Points on a hilly landscape, in no order, each with its height.
A climber steps from a point to the highest of its 2 nearest points, and stops where none of them is higher. Distance is the straight distance between rows; heights are no part of it.
K801: [ 50   3  48 -31  12 -11 -70  25  48  23 -18  17  -4 -43  23  28  19 -76
   5   1   9 -34   0 -11  20 -11  30  40  24 -19  -5 -19]  (h 24.6)
K890: [-19  43 -25   9 -48   8 -18 -10 -62 -55 -18 -21 -22  -8  -4   0  26  35
   4  33  38 -12  -7   9  75 -43  19  14  38 -28  -5  20]  (h 52.4)
K704: [-10  58 -42  31 -15 -28  14  36  34  49   8   6   5 -11  57 -31  -9  51
  31 -25   5  -2  37   7   6 -24 -53 -19   7  20  58  26]  (h 39.6)
K188: [-22  18  13  -8  42  26  -3  73 -10 -28 -16  19   1 -10  -2  -5 -64   2
 -59 -67 -35  24 -27  -1 -74 -16 -28  13  -7  35  35  12]  (h 28.6)
K424: [ -1  17  12  13  24  26 -47   9 -24  -1  20  30   1  16 -19 -44   4 -53
  26  12  43 -19  16 -27  -6 -13  33  16  -4  -9  -4  25]  (h 35.7)
K142: [ 37   1  42  -2  16  22   5  67  -6 -16 -38  -9  10 -25  -3  11 -27  19
   2  21 -17   3  -9 -26 -27  46 -14 -31  19   3 -31   3]  (h 13.4)
K41: [ 12 -13  38  22  16  11  27 -50  -3  51 -32 -61  24   7  30  31  15  40
  43  28 -49  21  35   5  18  65  -4 -13   3  20  10  -4]  (h 28.0)
K773: [-32  45 -22  26   9 -58  36  42 -54   0  -1  18 -12   2   2 -20  13 -14
 -32   8   1  36  22 -24  45 -33  30   4  39   6 -15  16]  (h 47.5)
K440: [-44  -1  50 -21  19  22   2  78 -34   1  31  23 -19 -13 -54  -7 -32 -16
  37   0 -11   9 -15  -2  13 -48 -41 -27   5   7  24 -41]  (h 6.5)
K486: [-24   0  47  10  -7  25   5 -61  40  78 -21 -31 -28 -20  26   5   9  16
   4  -3  28  -2  23 -49 -20 -10  58  13 -26  21  -3  11]  (h 28.1)
K346: [  4 -31  29  -1  43 -26  59 -12  16  -6 -12  20 -24  30 -17  -4  37  -7
 -11  34   4  28  20  23 -19  69  34 -11 -29 -46   0  69]  (h 13.2)
K58: [ 11 -12  43  -3  22 -32 -18 -60   8  43  27 -32  32  41   5 -16  22 -25
  60  -9   7  23  -3  -1  -8  69  50   1  -4  -9  12  10]  (h 18.1)
K443: [ 56  17 -43 -22  46  -5 -41 -18   3 -13   6  10  38 -21  10   6  15 -31
 -25   9  41  22  19  19  12 -29  50 -14 -37 -17 -60   1]  (h 18.8)
K2: [ -2 -34  45  10  11   8 -26 -20  38  41 -63  45 -15 -66   1   6 -31 -21
  26  38  24  25  27 -32 -29  11 -20 -40 -32  24  10  -7]  (h 8.1)
K360: [-13  -1 -44   8  19   2   6  11 -10 -18  17  -6  16 -24  -4 -18 -26  25
   8 -10 -11 -22  -9  34  24  14 -54   1  60 -23  -2 -18]  (h 14.3)
K860: [ 26   5 -11  -4  48  30 -23 -28  40  52 -16 -49  43 -24  27   6  11  43
  20  24 -12   0  21  -7  -7  37  32 -11   2  12  -8   2]  (h 25.8)
K471: [  6  57 -53  23 -75 -53  51 -29 -34 -23  37  -2 -23  50 -31  50  26   4
 -24  26  17  14  13   5  21 -13  29   2   7 -35   2 -14]  (h 63.3)
K388: [ 15  18 -21 -17 -42  21  57  47 -45 -14   4  49 -29  18 -29 -15   6 -13
  13  16 -37  11   5   0  -7   0  23 -28   0  -6 -16 -26]  (h 32.3)
K775: [-30 -26  25 -21   1  17  17   1  56  31 -76  22 -13 -15 -16  28 -18  -1
 -14  21   5  24  -3 -24 -29   9 -26 -61 -38  45  80 -15]  (h 9.6)
K221: [-17 -36 -25   5 -12  20  14  -7 -26  34  -3  -7   8  -5  -5 -33 -12   2
  22  -4  65 -72  22 -16 -52  14  31  23 -17   1 -41 -27]  (h 50.3)
K134: [ 32  -4 -16  29 -37  -3   1  11  -4  16  32   1  11 -14  24 -34  -9  24
 -13 -29  11 -38 -16   0 -21  -9 -40  49 -27   7  -9  13]  (h 22.9)
K80: [-34  -4 -62  61  13 -33  75 -13  27 -19   9 -39 -15   0  33  13  33  10
 -46 -42 -62  26 -13  11  23   3   8   9 -13   5 -22  45]  (h 26.3)
K411: [-16 -40   6  46 -64 -14  41  -7  16  -3 -27   4  23  -2  -6  -3 -10  52
  25 -12 -37 -17 -32  -6  35 -16 -41 -18 -17  28  29 -17]  (h 27.7)
K352: [-14  46 -22 -13 -22  23   6  26  30 -42  53  23   1  58  -2 -20  -7  32
  56 -32 -53   4 -11  17   1   5  -3 -31   5 -24  50  13]  (h 31.0)
K380: [ 16  17 -34   3  -2  33 -24 -84  -6 -71  -4  41 -32 -21   5 -19  -1 -14
 -30 -17 -14   9   8  -2   0 -34  -9  59   3  26  27  19]  (h 17.0)
K186: [ 44 -19  21  14 -63 -54  -5  35  10  60  14  32  22  -1  10  -9  -4 -11
  73   5   3  -5  -8  35  38  -5 -14 -49 -35 -20 -33 -49]  (h 56.9)
K435: [-26  67   6  20 -11   0  -2 -27 -11 -20  81 -18 -17  47 -12  31  15   5
 -10   5 -56  45 -25  12  28 -20  26 -16  57 -41  12 -18]  (h 33.6)
K936: [-19 -24  23  44 -21   8  35 -51   0  44 -18 -37  15  -4  15  18  -9  28
  38 -20 -16  14   6 -12  36   9 -43  -9   4  32  -5 -15]  (h 29.8)
K74: [  1 -46  -2   4  16 -43  33  17 -15 -20 -23  52 -15 -13  -1   1 -30 -23
 -46 -21  34 -22  10   7  -8   4 -46  -4  -8  -1 -16  10]  (h 16.4)
K906: [ 61 -37  38   8  -8 -76  -4 -37  10  49  10 -20  12 -62  56   8  -3   6
   8  21   4  10   4  -5   8  57 -30  33  17  14 -22  -5]  (h 41.1)
K419: [ 15  26 -37 -16 -39 -17  24  39 -17  -5  23  22 -10  19 -26 -36  46 -61
  20  29  -3   9 -11 -23  36  -1  60   8   4 -19 -47 -14]  (h 35.0)
K387: [ 26   7  45  21  10 -17 -14  23  36 -64 -40  42  21 -22   8  53 -27  -5
 -20   0 -39  65 -20  -5 -20  -5 -20 -91 -42   4  28  16]  (h 29.6)
K7: [-44 -10  12 -57  11  52 -31   3  45  38   9 -17 -25 -10 -44 -18   6 -14
  47 -16  -1 -31  -5 -22  32 -21 -11  23  49   9  35 -32]  (h 20.3)
K466: [ 10 -29  43  -7  11  27 -29 -72 -11 -17  -1 -39   0 -24  10  24  -7  -6
  41 -29   9 -12 -24 -30 -21  -3  44  42 -52   8 -19  -6]  (h 27.8)
K707: [ 14 -10  22  -4 -11  -6  14 -25 -23 -11 -50   5   9 -47 -22  16   7 -26
 -21 -19 -29  37 -31 -34  22 -20  61   6  -9  48 -52 -33]  (h 27.9)
K874: [ -2 -17  38  13 -14 -42  -3  19  77 -18 -28  38  19 -33  11   4 -17 -20
  -9  51 -48  58 -58  -4  -1   0 -48 -65 -44  13  32  21]  (h 27.6)
K517: [-27  21  38 -16 -11  25  26 -33  19  89  -4 -67 -36  22  20  11  -9  19
 -19  -3  12 -18  33 -35 -20  20   7  21  52  28  11 -17]  (h 25.3)
K494: [  2 -44  27  16   6 -44  54 -45 -25 -19 -32  12 -32  -1  10   6  19   5
 -26  -3  34   6  15  -4 -21  27   6  31 -33 -15 -12  53]  (h 14.6)
K879: [ 15 -24  80  11 -27 -18 -10 -16 -21  43 -11  57 -51  10 -25 -22  13 -78
  15  13   7  16 -21   3 -38  -7  17  52 -25 -11 -28   8]  (h 41.9)
K870: [-49 -17  17  33  -1  55  35   8 -29  33 -32 -59 -13   5 -15  30 -15  24
   8 -16 -48  17 -19 -13   2   2 -51 -34 -12  28 -30 -36]  (h 31.7)
K913: [-45   8  -4 -41  46  30 -26  53 -16 -46 -73  -1  -5 -28  -1  22 -59  25
 -28 -66  13  11   8  19 -55 -14 -18 -19   5  30  46  -9]  (h 31.8)
K651: [  0  -1  -2 -19 -25  42 -25 -29  20  -3 -13  23 -40 -14 -17  42  -7 -47
 -38 -46  15 -19 -20 -19  15 -61   7  44 -11  21   6 -47]  (h 34.6)
K752: [ 45  -8 -50  21  21 -42 -26 -73 -26 -43   6  41  33 -44  36  -3   6 -19
   6  -1   3  13  34  23  42 -19  -5  -5 -15  22   7  -5]  (h 16.3)
K76: [-18  -9 -34  -9  29 -46   0  83  66 -51  -5  38  18 -10  27 -30 -12   7
 -11  27 -13   9  -9  19  -4  11 -36 -69 -10 -17  20  47]  (h 23.2)
K650: [  3 -32   1 -41 -54   8 -23 -22 -18  -7  11 -60  14  20 -23  -4  40 -15
  63  39  39 -52 -26 -31  -3  40  59  57  15 -17 -35 -39]  (h 41.3)
K339: [-23 -43  36  27  17  13 -13 -34  -1  29  15  35 -13 -16 -12 -69  -5 -56
  54  13  12   8 -15 -28 -37   9   5  25 -29   2 -17  24]  (h 38.4)
K533: [ -51  -39  -23  -20   36   37    2   -9   26  -12 -104    3    8   -4
  -23    3  -15   36   -4    0  -30   -2   14   18  -29   13   -4  -40
  -11   42   76   -7]  (h 11.2)
K601: [-29 -38  -5  16  44  67   2 -47   5 -34 -51 -22  29  15 -35   6  13  37
 -26  20 -35  -4 -19  19 -23 -16   8 -25 -33  21  30   6]  (h 13.1)
K646: [ 35  18  43 -44 -11 -32 -58 -15   8 -17  22 -27 -14   7  14  68  11 -56
 -15 -14  16 -25 -28 -10  51  -1  24  55  52 -29 -19  -4]  (h 26.8)
K901: [ 42 -50 -39  20 -28 -34  40 -61 -19  -2  -1  42  14 -17  -2  18   6  -3
   5  27  -9  -7  18  15   6   1 -29  -7 -42  16 -13 -34]  (h 18.4)
K60: [-28  19 -42 -20  -2  63  12  46  16 -33 -48  12 -28 -28   6  55 -39   6
   1  19 -25  46 -27  10 -36 -14 -69 -57 -11  23  50 -37]  (h 2.5)
K889: [  1  33 -34  -9   6  39   3 -17  21 -69 -36  47 -25  -3   6  -5 -13  13
 -16  -4 -60  27  16 -21 -45  -6 -16  -1   7  49  51  17]  (h 19.5)
K354: [ 34  31 -70  16  26   2 -14 -23 -36 -17 -41  19  17 -39  37  -4   2 -13
   9 -31  13  33  47   3  16 -14  44  -8 -40   3 -51  -4]  (h 16.5)
K262: [ -3  10  53  -7  17  32  -9   8  16 -13  24  36 -32  52 -21  37 -22 -25
  -3 -40  21  24  29  -5 -23 -19 -23 -37 -55  -7  41  33]  (h 60.7)
K155: [ 18  32 -36  32 -25   6  41   3  10  20 -32  18 -39  11  39  13  -3  71
  -2   0 -30  13  45   5   6   0   0 -19  -1   6  51  22]  (h 45.0)
K15: [-25   2 -20  44 -23  73  48  -4 -36  16 -10 -98   0  24   5  10  32  51
  10   6 -68  35 -15  35   3  24 -10 -21  21  15 -37 -17]  (h 34.4)
K51: [ -2 -11   1 -22 -52 -20  14  -6 -34 -46  -5  56 -60  23 -10 -48  23 -10
   9  10   3 -76  18 -11  18   3 -14  57  24  12  52   9]  (h 22.7)
K180: [ 21 -31 -21 -10  13 -31 -23 -38  16  -5 -31  43  31 -18 -18 -15 -16 -11
 -50 -55 -11 -13 -19  11 -19 -15  42  17 -37  46   9 -19]  (h 23.9)
K94: [ 22 -24  18   3  33 -39 -14  11  47 -22  28  22  31 -25  -7  -7   9 -10
 -52  51 -16   6 -19  15  23 -21  15 -50  -5 -27 -32  27]  (h 23.5)
K923: [ 38  -4  51  38 -64 -28 -13  17 -21  44 -12  45 -40 -21  24  10  19 -66
  15  -3   6   7 -17  -4   7 -48 -11  52 -51  -4 -30   3]  (h 45.7)
K28: [  5 -27  46   1 -25 -54   4 -35 -32  33  31 -66  10  24   1   0  32 -27
  45  12  25  29   9 -18 -60  75  24  45  -9 -24 -23  21]  (h 19.4)
K635: [  4   2 -47  27 -12  35  38 -21   5   9 -12 -57  15 -14  -2  29  39  40
 -36  43 -30  37 -17  11  17 -11  12   7 -15   1 -39   1]  (h 37.9)
K888: [ -6  61 -39  27 -69   2   3   9 -42 -28  34  -7 -48   1   3  34  19 -22
  -2  18  51  -1  10  -4  40 -41   5  44  35 -36  -9  -6]  (h 56.2)
K621: [-10  -2 -27  27 -24 -36 -25 -10 -34  -8   7  55  12   4  12 -76  19 -25
  42  18  22 -65  28  -5  42 -25 -21  52  22  30  57  14]  (h 20.4)
K307: [ -9   6 -74 -35  35   4 -16  42  30 -50  -9  49  -8   5  -7 -49  -8 -13
 -45 -42  12  -3  -1  18 -12 -33  18  -4 -33 -21  -7  21]  (h 35.8)
K556: [ 19  15  14  -3   7  44 -30 -50 -35 -34 -24  -6   0   5  17  16  -7  12
  74 -34  37  -9  31  -8  18 -21  37  12 -57 -10  -1  13]  (h 25.0)
K858: [ 19 -21  20  40 -55 -60 -16  15  -4  17   1  70   7 -16  16  -4  -1 -48
  45 -27 -13 -22 -37  19  57 -49  -7  12 -60   4  -4 -29]  (h 50.8)
K394: [-60 -16  12  19  54  78  -8 -19  27  15   9 -21  21  36 -30 -16 -10  12
  -6 -22  -7 -16 -20  21 -50 -10  20 -19 -33  25  13   5]  (h 15.4)
K856: [-19  -4  25 -16  -8  15  -1 -37  27  61 -20  -5 -44  10  -5  27  14 -47
 -21 -37  35   5  -1 -44  16 -32  52  32 -38   1 -10   2]  (h 30.9)
K430: [-19  10  51 -53  16  -6  -9  54   1 -54 -16  36 -30  28 -27  28 -22  17
 -15 -15  10 -11  29   3  -3   0 -21 -20   6  -9  68  17]  (h 54.1)
K258: [ 12 -23   8  11  52  25   2   3  49  75 -11 -64  13   0  29  17   9  32
 -45  34 -29 -30  33   7 -53  59   0 -17  17  20 -30  10]  (h 23.3)
K508: [ 16  23   7   4  31  42  -8 -28   7  -1  83  31  -4  64  -2  19  -6 -15
  26 -13  17  11  37  12   4  -3 -17 -27  -6 -33  20  21]  (h 54.0)
K303: [ -4  16 -55  -8  19  56  -6 -21 -60 -32  13 -17   5  43 -31 -26  13  22
 -42  19  28   3   2  38 -26  10   7  28  40 -25  11  -9]  (h 49.3)
K953: [  7   3  63  33 -15 -21  29  -5 -58  46 -51  -3  20   6  21 -33  -4  14
  78  14   9   3  18  -6 -26  64  11  -1 -17   4 -15  23]  (h 48.5)
K660: [ 15  28   2  33 -21  14 -10  51 -25  -4  29  44   4 -11  10  -9 -38  -1
 -47 -39  -8  12  -5  -6 -39 -47 -50  13   4  44  18  24]  (h 25.9)
K802: [-48  61 -18  21  -4 -19   8  40 -74 -66  -8  29 -22  24 -10 -18  16   6
 -22  23 -38  35  12   0  31 -68  28 -34   1  -5  -8  20]  (h 52.0)
K77: [-49  15 -64 -13  58 -10  15   5  27 -41 -12  16 -24 -24  25 -38   5 -26
 -19 -55 -20  30  11 -14  38  -9  22  -2  16  -3  -6  27]  (h 31.2)
K383: [  4  48 -33 -14 -26  -7  11  10  13  49  27  -4  12  24   9  -1   5  17
 -10 -17   4  13  -4  12  47 -43  24 -11  21 -18 -14 -23]  (h 42.3)
K963: [ 13  10  32 -16  -8 -29  -8  73   3  27 -14  61 -30 -17   0  15 -42 -47
  40 -22  -4  16   9  -2   9 -23 -20 -32  -1   9  11 -37]  (h 5.1)
K747: [ 48 -53 -21  38  18 -53  36 -50   0   5  17  29  25 -26  31   7  -8   0
   8  35 -30   4  33  50 -13  65 -46 -34   4  -4 -11 -12]  (h 20.2)
K438: [ 32 -18 -19 -18  36 -29  15  27  11 -22  -3  19  20 -11   0 -27  26 -25
  -8  41  34  28  -9   2  17   3  41 -29 -43 -46 -73  50]  (h 21.2)
K175: [-27  18 -23 -35  15  58 -49   4 -36 -64  27  30 -37  18 -51 -42  16 -12
 -31  -3   1   6 -27  50  -6 -41 -15  16  60 -30  31  -4]  (h 42.7)
K358: [ 25   3 -31 -22  21  14 -68 -45  -6 -19  50   5  22   6 -14 -26  33 -54
   5  19  44 -50   0   8   0 -10  33  73   8 -15  -2   3]  (h 32.0)
K697: [ -29   70  -36   11  -30   -9  -29  -20  -38 -103   -6    1  -14   23
   12  -19   39   41   -4    4  -21   19   -9   10   43  -40   44    5
   14  -27   19   49]  (h 59.5)
K56: [ 14 -46  43  17  12 -75 -23  11  64  20   4  53  24 -28  -1 -46  -8 -14
 -15  23 -14  23 -34  14   7  -1 -31 -27 -17  -7  12  51]  (h 25.7)
K639: [ 13  10  42 -33  37   1 -41  17  -2 -28 -71   6  14 -31   4  58 -52   8
 -27 -53  25  -1  15   5 -18 -11  15 -32 -15  16   4  -9]  (h 35.1)
K406: [ 27  52  -5  -6   1  17 -14  47  18  -4  58  -8  -1  34  -9  24  -4  32
 -11  36 -28   8  -9  32  16 -24   7 -49  35 -44 -14 -16]  (h 37.6)
K634: [ -1  17 -64  61  13  -3  54 -15   5  25   2 -51  30 -26  54 -25  35  33
 -13 -41 -59  -1  -6  36  -7  37 -10  25 -26  36 -13  40]  (h 24.1)
K106: [ 14  45 -30  -2 -20 -23 -13  14  22   0  45  35  22  31  31 -60   0  45
  78  -7 -11 -17  19  15  42 -10 -18 -17   4 -19  65   9]  (h 34.7)
K708: [-12  18  10  18 -18 -24 -10  74  24 -74 -15  34  -1  -5   6 -11 -13  42
   2  47 -31 -15 -17 -23  12 -43 -41 -56   5 -17  21  47]  (h 26.2)
K85: [ -9 -26 -13 -14 -18  10  21  -2 -21  51   1 -65  34  15 -22 -20  34  12
  23  48  34 -41  -6  -9 -44  44  57  19 -11   8 -57 -40]  (h 45.2)
K369: [  9 -48  17  -6  17  65 -36 -75  45  -7  21 -29  -9 -40  19  35  -8  -9
 -10   0  24   2   3 -37 -53 -30  -1  29 -58   9 -34   6]  (h 31.3)
K353: [-29 -16 -29 -13  15  39 -17 -31 -29  26  28 -19   8  24 -24 -26   3  28
 -33   8  59 -75  16  28 -41  -3   3  32   1  -2  -3  -8]  (h 58.1)
K647: [-16 -63  36  18  55  22 -38 -50  33  27  44 -24  15 -17  -6   3 -30 -30
 -38   5  19  -5   0 -23 -41 -21 -39   7 -21  40 -35  -6]  (h 35.2)
K169: [ 21 -45  29 -31 -11 -12  -5  33  18  20 -15 -17  23 -17 -22  14 -37  12
 -23  21 -19 -32 -32 -18 -11  26 -11 -13  44  20 -29 -55]  (h 14.7)
K657: [-10   8   9   8  26 -31 -28  -5  23  -6  44  15 -16 -19  12  54 -42 -17
 -34 -40  37  -6  10  18  57 -43 -50  -1  22  -6  40   2]  (h 43.3)
K318: [-12 -27  -5 -13  35  -8   3  27  14  31   0  14   1  14 -11   1 -47  -1
 -33 -27  43 -30  23  26 -44  28 -60 -20  -5  10  34  -7]  (h 18.5)
K648: [-13   7 -18 -20 -28  27 -10  19 -32 -33  18 -27  23  24 -29 -37  37 -33
  52   9  16  -4 -58 -15  24   8  46  45  19 -26 -38 -17]  (h 38.0)
K292: [  -8   -3   28    1   21    6  -13  -35  -35  -13    4 -109   34  -17
   31   34   22   56    2   31   27    6   -8  -28   13   38    9   53
   10   -6  -34   37]  (h 59.6)
K32: [ 21 -22   3  39 -25  -2  41  30  24  33  18 -10  32 -12  17 -31   8  31
   5  24 -41   6 -38  -5 -19  12 -38 -28 -28  14 -17   7]  (h 25.4)
K489: [  0 -14 -10   5 -25  35  47  43   9 -60  22  20 -38  44  -2 -14 -19  33
  49 -23 -27 -36 -17  -3 -18  38 -53   7   3 -39  20  11]  (h 27.5)
K987: [-54 -17 -27  10  45  49   5  39  61  36   5 -19  34  39  -8 -38  11  23
  18 -46 -15  -8  -2  20 -24  10 -10 -27 -43   0  40  39]  (h 18.0)
K426: [  1 -34 -13  -8  12 -25  10 -76 -19   9 -33 -12  30  -5 -20   3  29 -40
 -28 -30   5  25  -6 -10 -18   7  83  25 -33  40 -10 -22]  (h 26.1)
K578: [-39 -21   1 -26  11 -16  34  63 -20 -21  37  44 -36  15 -63  -6  -5 -29
  -1  17   9 -23   5  16  24 -25 -38 -34  48 -27  12 -50]  (h 7.9)
K206: [-20   5 -25  36   1 -34  34  26   1 -83   0  23 -19 -18   7 -12  -8  15
  21  21 -63   3  -8 -28  27   6  -6 -38  20 -22   6  17]  (h 28.7)
K959: [ 30 -62  67  15  39 -33 -20 -66  22  34  42 -46  28 -15  24  30 -12  13
 -24   3 -16   0   6 -11 -22  26 -26  12 -16  33 -11   3]  (h 38.3)
K725: [  8  -6   0 -30 -46  22   4  51   0 -45  -5  40 -47  10 -13 -24 -12  -3
  12 -28   0 -58 -25 -28  -5  -1 -24  51  13 -18  23   6]  (h 24.9)
K537: [ 27   6   2 -18 -68  15  24   7 -35 -50 -48  43 -34 -27 -32  15  16 -36
 -15   8 -24   1 -18 -26   9 -40  25   0  -7  29 -39 -51]  (h 29.7)
K63: [  1   7   9 -11 -36  23  36  57  15   2 -23  37 -43 -30 -12  65 -40  -1
   2  -9 -17  32   6 -27 -17 -13 -37 -49  -3   6   0 -48]  (h 3.9)
K327: [ 28 -16 -59  33  20 -36  51 -49  -2  33  25  -2  23 -29  46 -32  33 -10
   1  -9 -34  24  26  27 -31  72 -23  29  -5   8 -19   6]  (h 22.0)
K609: [ 48 -14  10 -35  12  14 -53  33  58  -6  25  -8  17  14  -9   2 -11  33
 -56  12  37 -48 -26  10 -19 -10   6  13 -10 -32  -4  35]  (h 47.4)
K179: [-14  56 -26  52 -36 -33  17 -20 -51 -66  49 -16  -5  -2  -4  16   7  10
  18  19 -73  27 -32 -18   7  11  25  -6  44 -24  -2  -7]  (h 31.1)
K37: [-25  13 -24  23  61 -10  44  16  29  31   5 -26  -2  -7  29   8   0 -19
 -21 -58 -16  49  13  -8  20  28  -4 -22 -10  -1 -30  36]  (h 28.5)
K781: [ 25  14  10 -34   5  28 -32  -5  36  -1  -4  -7 -26 -22  13  76 -39   4
 -50 -41   8   6   4   1  17 -28 -33  -4  19   7  -6 -25]  (h 38.9)
K994: [  7  41  20 -36 -11  11 -59  -4 -80  -7  25 -39   6  49 -25  51 -10 -20
  18  -7  37   5  -4  20  29 -17  26   7  59 -12 -16 -53]  (h 20.5)
K301: [-28  63 -15  -3   8  -4 -14   5 -67 -13   3   2  14  20 -32 -12  20 -33
 -22 -35  11  28  -9  -1  35 -35  60  42  39  24  14  -4]  (h 43.8)
K496: [-10  17   1 -32 -25  26 -10 -29 -62 -26 -21 -25   7  26 -17  34  -7   2
  60 -41  15   5  24   7  40  21  32   7  22 -17  -1 -33]  (h 22.4)
K50: [-14   5 -23   7  19  11  26 -60  12  78   8 -93  -9  19  31   7  26   1
 -21  30  38  -8  63 -22 -11  44 -12  37  33  13 -21   8]  (h 23.0)
K368: [  7   2  15 -32  44  32 -22  76  51  -1 -27 -15   2 -29   5  19 -31  27
  -4  32  28 -29   3  -8 -53  37 -20 -50   9 -31   5   7]  (h 11.8)
K615: [ 33  -8 -28 -14 -38  -6  37 -14  -5  32 -15 -47  26  -9  14   9  48  24
  -9  52 -12  16 -10 -30 -17  35  68  23  -8  -2 -61 -22]  (h 41.5)
K146: [-14  -5 -24 -19  -1 -36  25  11  -8  39  56 -38  20  40 -18 -20   5 -24
 -38 -14  14 -27 -13   6 -28  25 -13  27  44  -3 -37 -27]  (h 10.9)
K938: [  4  -2  35 -13 -38 -28 -33 -18 -47   8  12 -90  19  58 -13  54   5 -32
  23  27  50  16  29 -26   7  10  14  13  37  15 -34 -22]  (h 18.9)
K673: [ -3  -6  60 -44  -3  10 -56 -13  78  44   2 -19 -16  -3   6  10   1 -41
  60  -6  -5 -31 -20 -47  25 -10  25  27  39  -8   2 -31]  (h 22.5)
K302: [ 29  37 -30  -3 -37  13  19 -31 -17 -18 -16 -10 -15  40  29   0   4  65
 -11 -31 -19   7  10  20   4  12  33  26 -13 -20  30  17]  (h 50.6)
K234: [ 11  13  41  55 -22 -65   3 -22 -67  62  -1 -12  17 -23  29 -39   4 -13
  45  36  21  40  11   3   8  34   4   5  10   4 -41  21]  (h 45.8)
K722: [ 51  -7  42  10 -57 -42  19  27 -26  55 -23   1  18  20  19 -14 -11  29
  64  -5  17  -9   2  14   3  52   2 -10 -45 -33 -39 -11]  (h 51.9)
K827: [ -5 -16  -4 -32  40  23 -39  32  32   6 -41  29  20 -58 -18   3 -25 -26
  27  52  40 -19  28  -8  -6  -1 -39 -64  14   5  17 -21]  (h 9.8)
K721: [ 19  20 -18  -9 -10  13  -3 -29   9 -14 -39  62  16  -1  -4 -18 -32   1
  -6 -50 -48  21   2 -16 -45  -5  15  -4 -39  49  44 -25]  (h 21.6)
K668: [-23 -10  -8 -62  35  16  16  57 -11  20  54  12 -11  41 -53 -18  -4 -20
  -9  -4  17 -24   0  13 -17  13  -7  13  40 -15  -9 -30]  (h 9.4)
K807: [  6   1 -26  11 -14 -29  24 -13  13  13  73  18  -6  35  -2  12   2 -21
  15  13  33 -21  11  22  39  -7 -10 -27 -21 -49  -3  -3]  (h 48.0)
K57: [-34 -23 -49  24  43   5  16  54  59 -22 -16  -6  33 -11  12 -47   7  24
 -13  -7 -36  29 -18  17   9 -10 -44 -45 -19  17  29  72]  (h 20.7)
K942: [ 13 -47  29  -1  57  -1   1   5   2  36 -16  -7  43   2   1   2 -20   9
 -41   6   3 -27  16  29 -85  45   4 -30 -15   5 -10  -8]  (h 20.9)
K848: [ 14  -6  -8  20 -20 -34  34 -23 -43  55  22 -74  25   5  18  -5  45  28
 -16  37  46  12  45  -3 -37  65   2  32 -12   8 -13  35]  (h 21.0)
K272: [-55  50  15  -3  26  31 -36  13 -39  28  16   5 -23  22 -30 -64   9 -28
  20 -19  26 -20  12 -26   6 -42  48  72  17  18  39  14]  (h 39.5)
K613: [  2  37 -23   8 -32  -9  46 -40 -36 -14  -1  -4  13  77 -20  17  48  44
 -34   5  -2  29  26  37  28 -10  50   2 -15 -14  24  13]  (h 56.8)
K867: [ 30   6 -40 -65  12  40 -18  35  46 -42   6  30  -9  10 -22  -2  -2  14
 -57   2  30 -22   0  35 -21 -10  -6 -19  -7 -44   4  -9]  (h 41.4)
K981: [ 20 -22  52 -20   7   2 -45  -8  20 -26  18 -62  22 -22  10  20  16  48
 -29  30  38 -26 -36 -16  19 -14   8  33 -25 -31 -22  42]  (h 53.5)
K217: [ 10  -3   5 -46   2  18 -47 -24  19 -33  46 -37 -26  13  -5  21  32 -29
   5  27  39 -36 -13 -14  33  15   5  64  51 -40  -2   9]  (h 28.9)
K402: [  30  -16   42   49  -32 -103   24  -16  -40   44   14    4   19  -23
   23    1   -3   17  -11   53   -5   14  -16   14    8   50  -21    7
   38    5   -1    9]  (h 43.4)
K174: [ 15  25  28 -13   7 -19 -39  54  16 -55 -62  54  -6 -36   0  10 -17 -19
 -36  -3  -3  24 -10 -14   3 -49  15 -48 -26  25   7  14]  (h 32.1)
K324: [-23  36  33 -21  25 -18 -33  59   1 -38  16  29 -33   1   8  19 -19  -3
  -3 -39  31 -24  13  24  59 -53 -20  -8  13 -30  40  33]  (h 48.4)
K940: [ -7 -14  10 -14 -11  18   0  39  32  20 -17 -22  15 -17 -14  -1 -28  55
  12  17 -42 -23 -33   7  30  12 -57 -16  86  15  27 -59]  (h 16.2)
K670: [-27   5 -51  19 -19   4  39  12 -11  37  77 -34  17  11  14 -22   0  -1
  -1 -12 -13  -9 -17  34  -8  13 -63  -1  36 -12 -55 -28]  (h 12.4)
K54: [-63 -28 -11 -29   4  44 -10 -17  11  51 -26 -41 -13 -26 -30 -25   2  39
  -8   6   1 -24 -14   7  30 -15 -30  16  90   6  33 -45]  (h 18.2)

Two climbers start at each pair of points below. Name the first point that both come to, or write none.
K775, K827 | none
K28, K426 | none
K578, K169 | K940
K994, K646 | none
K721, K63 | none
K2, K963 | K940

For each start below, name the point where the climber stops.
K752 | K292
K801 | K697
K889 | K353

Call two points neighbours if one is among the 2 nearest of the other. Go from one point of each pair to the other, from neighbour to neighbour, staying as high as possible. Name the lowest point that can't be avoided.
K639, K353 | K134
K186, K697 | K424
K697, K471 | K890
